Each row is a point on a tangle of strands that fork and nearly touch. The rows are in no order.
In the rows, zero is written as 128.
Two points are linked if the straight distance between their rows is under 107. Some points are linked to none.
zer: [111  91  75  64 115 114  80 135 130 164 139 147 111 141 139 141  76 103
 125 159 130 168 174  87]
vesoz: [166 166 155 138 118 160 142 122 134 115 111  89 119 152 130  95 152 121
 149 113 142 121  95  82]
Dum: [154 157  92  49 102 149  88 162 118 122 101 143  78 132 148  93 127  82
 106 136 146 151 123  77]
pakek: [ 73 143 205 162 128 135 203 113 146 101 144 106 108 158 143 166 121 158
 119 137 119 168 110 174]
sut: [159 107 139 129 116 110  97 149 141 123  94 101 185 131  94 123  67 112
 173 135 135 121 180  84]
Rif: [ 93 122 180 132 119 143 139 136 135 131 112 127 133 116 134 138 117 116
 144 111 169 100 174  85]
merak: [182 126  87 138 153 130 138 131 144 117 147 100 112 150 119  84 170 144
 143 134  99 110  68 128]
vafom: [119 108 150 138 125 126  94 146 127 153 126 132 128 146 148 104 120 107
 203 129 168 134 146  69]
Kot: [185 159 176 165 119 134 129 158 131 124 101 105 186 104  99  91 130 106
 147 105 103 107 127 123]
farog: [164  96  66 118 137  81  83 108 115 144 149 115 105 156 112 141 104 146
 134 141  88 156 108 136]
Kopi: [120 139  64 144 174 132 135  87 117 139 179 139 117 121 129 142 182 157
  76 128 123 111  99 210]
bis: [102 154 145 131 135 162 194 110 143  98 151 121 113 124 133 161 153 141
  76 128 115 116 111 184]
kisus: [122 166 186 118 111 142 105 149 104 125 112 203 161  52 144 124 141  85
 103 119 111 105 119 201]
Moz: [166 111  62  83 125  91  80 109 124 130 138 101 123 150 108 154  72 139
 110 146  94 155 138 113]
lar: [154 178 187 158 120 145 146 148 127 129 111 133 192  75 108 120 137 105
  99 100  99  97 137 162]
Fenok: [169 146 108  98 101  90  93 117 125  99 127  93 132 161 104 181  45 140
 133 142  96 192 133 129]
bez: [134 105 135 185 139  97  96  94 115 169 153 104 123 163 136 132 135 157
 197 115 142 152 114 104]
zise: [106  52  93 149 174  87 138  82 141 170 154  69 118 134 107 155 141 181
 143 135 113  95 145 100]
faf: [174 127  64 129 156 107 133 109 139 127 152  74 103 143  99 117 151 154
 100 120  87 119  86 142]
sop: [ 90  45  59  80 138  98  91 116 131 194 159 149 115 144 134 129 108 135
 120 170 116 137 172  89]
Tifak: [135  93  88 162 176  86 177 156 163 112 145  60 132 109  91 141 142 162
 139 133  51 114 126 175]
Luf: [198 162 135 156 117 115  89 170 104 119 119 160 164 117 118  68 143  98
 157 120  96 137  80 162]
guron: [118 144 182 115  98 134  89 171 103 114 103 176  86 130 169 121 125  93
 180 139 151 156 113 107]
zuniz: [ 74 115 112  72 114 147 137 126 134 154 151 150  55 142 164 155 124 115
 108 133 156 158 149  79]
zovin: [144 207 158 145 111 160 154 110 104 107 122 131 121 126 137 143 156 130
  81 103 130 153  89 162]
padid: [152 165 128 168 110 116 110 113  92 141 113 124 101 181 146 120 142 156
 182 113 151 191  70  93]
fuze: [126 124 102 135 132  98 130  77 124 147 150  66  91 154 103 188 100 168
  83 104 112 157 134 129]
der: [123 113 183 134  97 119 157 164 148  97 122 134 128 140 114 153  95 113
 151 138  94 144 124 153]
lenek: [123 102 119 148 158 126 183 146 154 108 129 129 171  85  97 121 150 147
  98 127 103  74 143 167]
Mogez: [137  78  52 103 147  95  63 105 138 186 125  96 168 144 107  78 110 139
 149 161 125 120 173  61]
nezun: [107 155 164 118 109 131  85 139  81 120 119 212 124  82 170 131 139  97
 118 120 157 119 115 181]
Lan: [144 130  80  73  88  99  52 136 104 138 124 162 122 146 139 150  63  98
 130 141 135 198 149 106]
nugu: [121 177 150 192 126 123 138 102  86 132 122 142 113 167 159 132 152 164
 169 124 155 188  72 144]
lobik: [ 85  98  98  77 144 147 117 135 130 140 142 179  96 118 163  96 151 111
 120 145 160  96 127 112]
resi: [137 140 110  77  88 106  47 158  91 135 106 186 124 114 137 108  92  77
 117 119 150 158 146 122]
Mazov: [141  89  57  93 145  99  91 105 146 158 118  84 175 131  86 115  82 149
 106 139 127 111 192  76]
Keda: [125 100 107 154 161 106 187 170 163 105 150 109 148 104 110 139 152 149
 125 140  61 103 121 190]
zovam: [141 163 126 136 129 142 182 125 140  92 145 103  83 167 134 136 156 154
 106 136  87 166  57 157]
gop: [135 140 136  61 108 150 121 159 121  97 109 178 110  93 137 106 142  89
  79 136 112  98  98 160]
zovov: [ 84 121 175 141 127 144 211 115 162  97 141  94 102 148 121 174 118 157
  99 130 112 131 123 153]
sed: [ 64 118 140 123 136 139 110 110 101 130 150 207 123  93 173 141 136 109
 119 127 173  97 142 186]
lipip: [114 115 123  84 128 142 145 148 136 106 106 172 155  78 107 103 138 112
  65 128 120  65 131 162]
ver: [ 71  94 159 103 143 144 112 172 130 130 107 185 122  90 166  98 144 103
 175 159 169  83 163 103]
Menub: [111 139 169 112 120 164 151 136 142 122 113 107  98 137 151 117 140 117
 150 126 159 112 136  64]
Bof: [109  82  78  73 147 142 120 142 149 143 132 149 108 137 138  77 153 120
 133 154 138  91 126  86]
zovus: [ 97 111 167 165 140 136 152 111 134 141 124 121 169 102 121 140 128 138
 135  99 181  77 180 111]
gesor: [111 136 155 208 147 103 132  95 111 144 154 110 113 168 145 142 142 177
 183 123 135 181  89 151]
roda: [ 99 126 155 161 150 155 185 127 140 110 134 154 176  78 130 144 154 131
 109 134 112  75 151 190]
Ruzaf: [149 195 104 154 114 123 138 126  96 120 142 140 124 134 127 152 165 143
  82 104 117 173  80 199]
linu: [176 172 109 163 152 157 150 120 122 109 150 124 123 137 145  87 190 140
 145 132 112 122  63 155]
mov: [ 75 162 192 184 123 113 173 113 109 117 135 132 114 164 156 168 124 163
 129 131 134 218  90 197]
logil: [105 157 135 181 151 135 143  68 113 145 169 112 135 128 132 163 148 157
 100  94 166 119 138 164]
gok: [166 188  94 137 132 141 130 136 103 115 148 158 145 107 129 114 177 120
  73 115 106 135  77 208]
fil: [151  75 132 137 131  92 116 153 158 102 109 102 168 144  87 152  62 136
 198 163 102 134 169 104]
dal: [152 169 156 109  93 143 109 162 100  95  96 168  79 142 156 114 142 100
 149 134 128 164  71 116]
Pagun: [ 98  76 118 152 164 104 173  97 156 138 158  72  96 147 110 169 134 181
 139 134  98 115 123 129]
gobo: [159  63 111 140 145 110 123 156 167 118  92  97 185 132  87  69 137 138
 192 156 121  89 136  82]
Garo: [186 167 141 156 120 133 151 114 140 111 123  59 121 161 109 111 131 143
 133 105 111 145  93 106]
nar: [113 106 117  68 116 138 121 162 146 129  86 137 139 100 114 109  98  97
 101 133 152 101 187  81]
Burap: [151 140 138 119 108 126  81 140 134 144 103  92 160 142 119 125  69  97
 172 131 161 152 194  54]
mubi: [ 62  98 152 136 154 162 141 109 120 119 135 197 129  87 174 135 145 119
 144 154 166  68 155 167]
Nomu: [155 154  71  66  94 133 100 128 107 125 113 143  76 154 140 134 117 106
  89 120 135 173 102  91]
Vevad: [169 165 120  91 113 150 132 152 118 101 121 164 126 101 128  99 156  98
  75 125  96 114  76 174]
fulo: [187 148 164 163 115 122 103 157 124 118 111 122 160 133 112  83 121 102
 182 120 113 132 109 118]
tulut: [172 172 128 158 136 144 115 138  99 117 135 164 130 124 147  83 175 121
 158 128 122 131  61 160]
pimiv: [115 141 152 170 106  98 113  98 106 148 140 116 123 155 121 170  95 145
 128  89 153 172 139 134]
gadab: [ 69  78 173 102 122 140 125 191 144 127 107 170 102 116 155 134 116  98
 186 166 156 115 172  83]
ketir: [150 169 100  88  90 137 123 110 110 120 120 121  88 149 124 147 118 118
  61  96 144 158 112 104]
fubo: [123  74 126 162 164 128 184 116 172 121 130  80 151 127 107 123 162 172
 170 135 131  76 132  95]
gad: [182 161 152 158 119 129 154 130 144 116 116  65 160 127  88 119 117 129
 114  95 109 114 136 124]
suzol: [116 135 113 152 142 120 143  78 127 149 164  88 110 144 112 167 136 162
  83  94 140 126 128 141]
Peza: [136 149 135 131 101 121 105 106 113 147 125 104 125 148 120 150  86 122
 113  87 162 155 160  90]
zodil: [ 94  56 109 135 144 102 123  99 146 179 147  93 120 149 126 157 115 157
 162 141 137 127 174  67]
gufa: [ 98 121 208 141 101 131 182 174 153  96 124 151 143 112 125 165 115 117
 135 139  69 141 121 185]
rusop: [ 69  77 157 113 147 139 139 156 130 110 115 199 141  89 150 112 143 115
 154 158 147  70 149 141]
Fite: [175  78 123 159 143  92 126 164 160 109 106  92 177 131  84 103 104 136
 200 153  92 115 140 118]
luvod: [ 98  83 106  85 117 117 127 139 146 134 112 137 148 115 103 149  78 117
  96 125 147 112 199  98]
bafu: [106 106 172 100  98 124  90 185 125 120 104 169 103 130 148 134  91  79
 181 152 141 148 150 100]
mesod: [153 174 122 105 104 141 107 114 105 132 117 123 121 125 127 122 119 110
  76  80 169 129 136 102]
pas: [149 152  98  76 111 125  52 161  93 132  98 181 108 116 151  58 141  87
 121 126 157 134 107 110]
ropid: [115 154  92 119 143 165 155  85 119 117 164 150  98 129 145 148 169 142
  69 127 141 112  95 175]
Koge: [136 188 153 163 154 212 186  80 135 101 124 111 133 106 161 119 178 132
 109 137 131  87 115 162]
mevi: [137 215 190 146 130 199 184  98 124  97 111 113 116 116 157 124 166 129
  95 129 116 129  88 150]
kife: [ 91 151 176 175 101  97 137 112 103 128 136 135 116 154 135 184 104 150
 123 105 140 206 112 183]
ral: [136  90  73 102 142 115 105 116 131 150 150 132 106 153 125 109 132 134
 118 133 122 119 112 109]
Bimo: [124 115  70 126 167 122 126  91 130 148 159 130 142 113 107 108 158 150
  68 111 141  72 122 166]
Torib: [138 123 142 140 144 163 196 107 166 107 125  69 134 134 114 120 161 153
 126 120 134  77 123  87]
kofu: [ 90 133 109  95 127 150 123 108 107 138 155 172  70 134 174 139 148 124
 108 123 165 138 115 117]
Merem: [ 94 142 188 154 115 138 167 171 135 107 149 172 155  99 152 162 140 117
 135 142  67 146 116 225]
bot: [122 150 135 152 159 183 191  84 149 113 138  93 137 117 135 122 174 153
 111 127 147  69 124 131]
laza: [152  94  77 130 137  91  53  98 112 190 142 108 145 152 126 104 113 134
 160 130 138 142 148  73]
Bor: [141 112 100 112 123  94 105 109 136 139 120  96 171 122  84 145  65 131
  92 105 138 112 191 115]
dop: [145  93  89 155 142  81  68  84  95 196 153 105 111 168 140 133 141 161
 168 134 123 157 116  80]
Keret: [ 87  85 136 136 125 117 106 125 137 186 139 120 130 134 139 137 103 120
 174 123 177 136 198  59]
Tonan: [142 107  83 145 172 102 164 105 153 130 153  45  99 136  95 144 148 170
 117 128  76 115 106 139]
Kof: [100 106  89  63 114 142 122 135 147 175 142 123  84 138 144 144  91 104
 126 161 144 176 187  51]
Monim: [ 90 153 180 181 153 169 175 141 137 111 142 165 177  82 170 156 157 119
 138 152  77 114 142 223]
Soso: [144 159 192 124 109 142 129 161 125 113 104 164 156  78 120 124 127  90
 108 116  98 107 117 168]
naguf: [115 132 110 104 135 135 119 118 118 131 131 160 148  94 119 101 140 116
  67 102 158  74 140 149]
dani: [146 149 122 118 107 137 117 131 113 115 115 135  75 177 150 120 136 126
 159 132 132 179  76  86]
dopag: [150 127 149 114  91 118 116 152 131 102 118 140 120 143 117 143  88 102
 137 128 107 155 118 139]
nelad: [103 136 162 186 139 118 138  99 119 149 149 123 168 109 111 155 120 143
 116  85 171  97 172 155]
nagoz: [125 107 125  78 125 150 112 177 148 115  52 127 162  89 103  62 126 103
 121 148 147  86 177  61]
fev: [131  76 115 118 134 131 114 161 154 119  65 114 199 108  88  63 129 127
 163 144 151  88 174  60]
kufos: [162 148 118 116  78  98 108 136 111  99 119 130 114 157 116 167  80 123
 121 126  98 203 100 161]

A fork is a point with three links, a tip a point with one. Leave the first point through the second and follow the links. Name the first fork or tip that comes.
Peza, mesod => zer
zovus, Rif => Kot
dal, dani => Burap
Merem, Monim => Tonan
Vevad, gok => fubo

Follow the links from the first point to the second, and from the first to the third. Name the last point that the two ways share.
fuze, Tifak, kisus => Kot
merak, Rif, kisus => Kot
gad, Fenok, Keret => Tonan
Keret, ver, Monim => Tonan
